Points on a hilly landscape, in no order, each with its height.
A ball rolls from a point to whichever of its 3 nearest points has the largest drop for the distance, and stops where none of them is lower. Distance is the straight distance between rows; heights are no part of it.
<580> h=244: [181 167 141 134 125 126 139 137 117 113  74 141 126]
<549> h=448: [132 195  70 119 135 222 100 163 105 110  93 109 168]
<308> h=388: [139  89 157 133 126  79 136 110 135 155 134 119  90]
<350> h=532: [138 189  89 128 136 197 109 156 113 101 101 126 156]
<77> h=519: [ 85  74 164 107 109 108 163  90 114 153 176 145 124]
<616> h=457: [121 185  81 120 140 206 107 162 112  99 111 120 166]
<570> h=578: [105 147 113 133 140 157 120 147 159 112 145 139 147]
<53> h=69: [175 155 153 131 120  97 130 135 115 117  87 133 111]
<110> h=148: [105 164  87 121 140 179 107 163 141 101 138 128 164]
<115> h=438: [126 110 145 132 131 100 142 120 153 143 141 127 107]
<278> h=524: [140 183 105 133 141 169 120 157 120 101 115 135 152]
<158> h=293: [ 73 137  86 121 137 181 115 145 164 112 152 129 173]
<592> h=335: [172  83 156 161 119  24 108 102  96 134 107 120  72]
<169> h=224: [ 83 155  77 117 140 189 103 165 149 106 143 121 174]
<475> h=372: [179 175 127 140 130 150 133 141 119 111  78 138 129]
<551> h=517: [115  56 168 109 116  83 148  79  95 168 165 136 106]
<444> h=64: [155 149 143 134 131 108 135 145 137 115 121 133 121]
<143> h=398: [137 106 153 132 128  91 139 117 146 144 135 124  95]
<229> h=453: [145  65 158 141 124  61 129  91 119 160 135 113  80]
<281> h=343: [121 173  98 129 142 168 112 159 129  99 128 132 158]
<149> h=386: [115 194  69 107 135 219  93 169 111 106 103 105 168]
<161> h=296: [ 78 178  63  93 133 217  91 185 124  98 123 102 181]
<387> h=303: [159 172 136 134 134 134 130 147 124 108 110 138 134]
<266> h=310: [179  96 156 157 122  25 109 111  95 134 102 120  78]
<414> h=173: [182 147 158 136 114  76 127 129 106 122  80 132 102]
<209> h=451: [118  74 158 121 117  97 145  91 129 163 153 127 104]
<522> h=503: [101  70 170 106 115  98 157  82 111 161 168 134 118]
<564> h=262: [178 121 160 145 113  42 115 125 100 126  89 125  87]
<232> h=209: [150 133 149 135 128  91 138 136 135 123 121 126 103]
<360> h=493: [116 101 147 127 127 117 147 112 151 152 151 135 115]
<58> h=511: [124 147 122 132 139 137 130 148 152 115 139 136 136]
<191> h=49: [127 164 112 131 138 157 119 156 138 104 135 136 147]
<436> h=473: [110  85 155 118 117 111 156  95 133 159 157 137 110]
<612> h=243: [ 59 140  68 109 135 197 100 159 157 108 144 115 186]
<466> h=279: [165 112 159 141 122  61 122 128 121 130 112 117  92]
<432> h=562: [ 80 127  98 126 133 167 129 129 169 125 156 138 163]
<165> h=597: [165 184 100 140 134 184 125 146 117 107  81 135 149]
<571> h=528: [166 184 112 139 133 170 127 145 117 106  83 138 148]
<172> h=531: [ 97  42 179 103 116  69 150  76  84 153 187 137 115]
<91> h=539: [150 191  64 136 133 225 103 155 113 109  70 106 151]
<585> h=480: [143  48 158 143 127  60 130  78 102 165 141 117  81]
<541> h=537: [ 88  83 158 110 109 116 167  89 122 152 176 147 139]
<544> h=584: [ 81  94 145 114 115 131 166  91 138 151 169 149 146]
<303> h=482: [157  78 159 148 129  53 124 102 111 151 124 116  76]
<11> h=510: [127  48 170 127 122  69 136  74  91 169 159 129  98]
<249> h=601: [163 190  76 147 135 206 108 153 122 110  65 121 144]
<200> h=95: [ 93 122 118 131 131 152 139 123 166 130 156 140 150]
<224> h=184: [170 140 158 135 123  79 126 130 118 119 104 127 104]
<20> h=336: [151 103 153 137 128  67 130 122 133 140 124 117  91]
<340> h=718: [ 78 106 129 121 122 147 153 104 155 144 161 145 146]
<185> h=254: [ 51 146  62  93 133 213 102 168 158 102 140  97 188]
<241> h=615: [118 139 124 131 133 131 136 140 162 123 144 137 128]
<635> h=426: [135  68 163 129 121  76 140  93 121 168 143 125  92]
<381> h=680: [112 133 119 133 138 140 137 138 165 121 150 140 136]
<204> h=487: [127 126 142 133 131 109 140 130 154 132 141 130 115]

Where does a ball stop that starts at each point below?
<158> -> <191>
<303> -> <53>
<585> -> <53>
<571> -> <53>
<115> -> <53>
<161> -> <191>
<185> -> <191>
<612> -> <191>
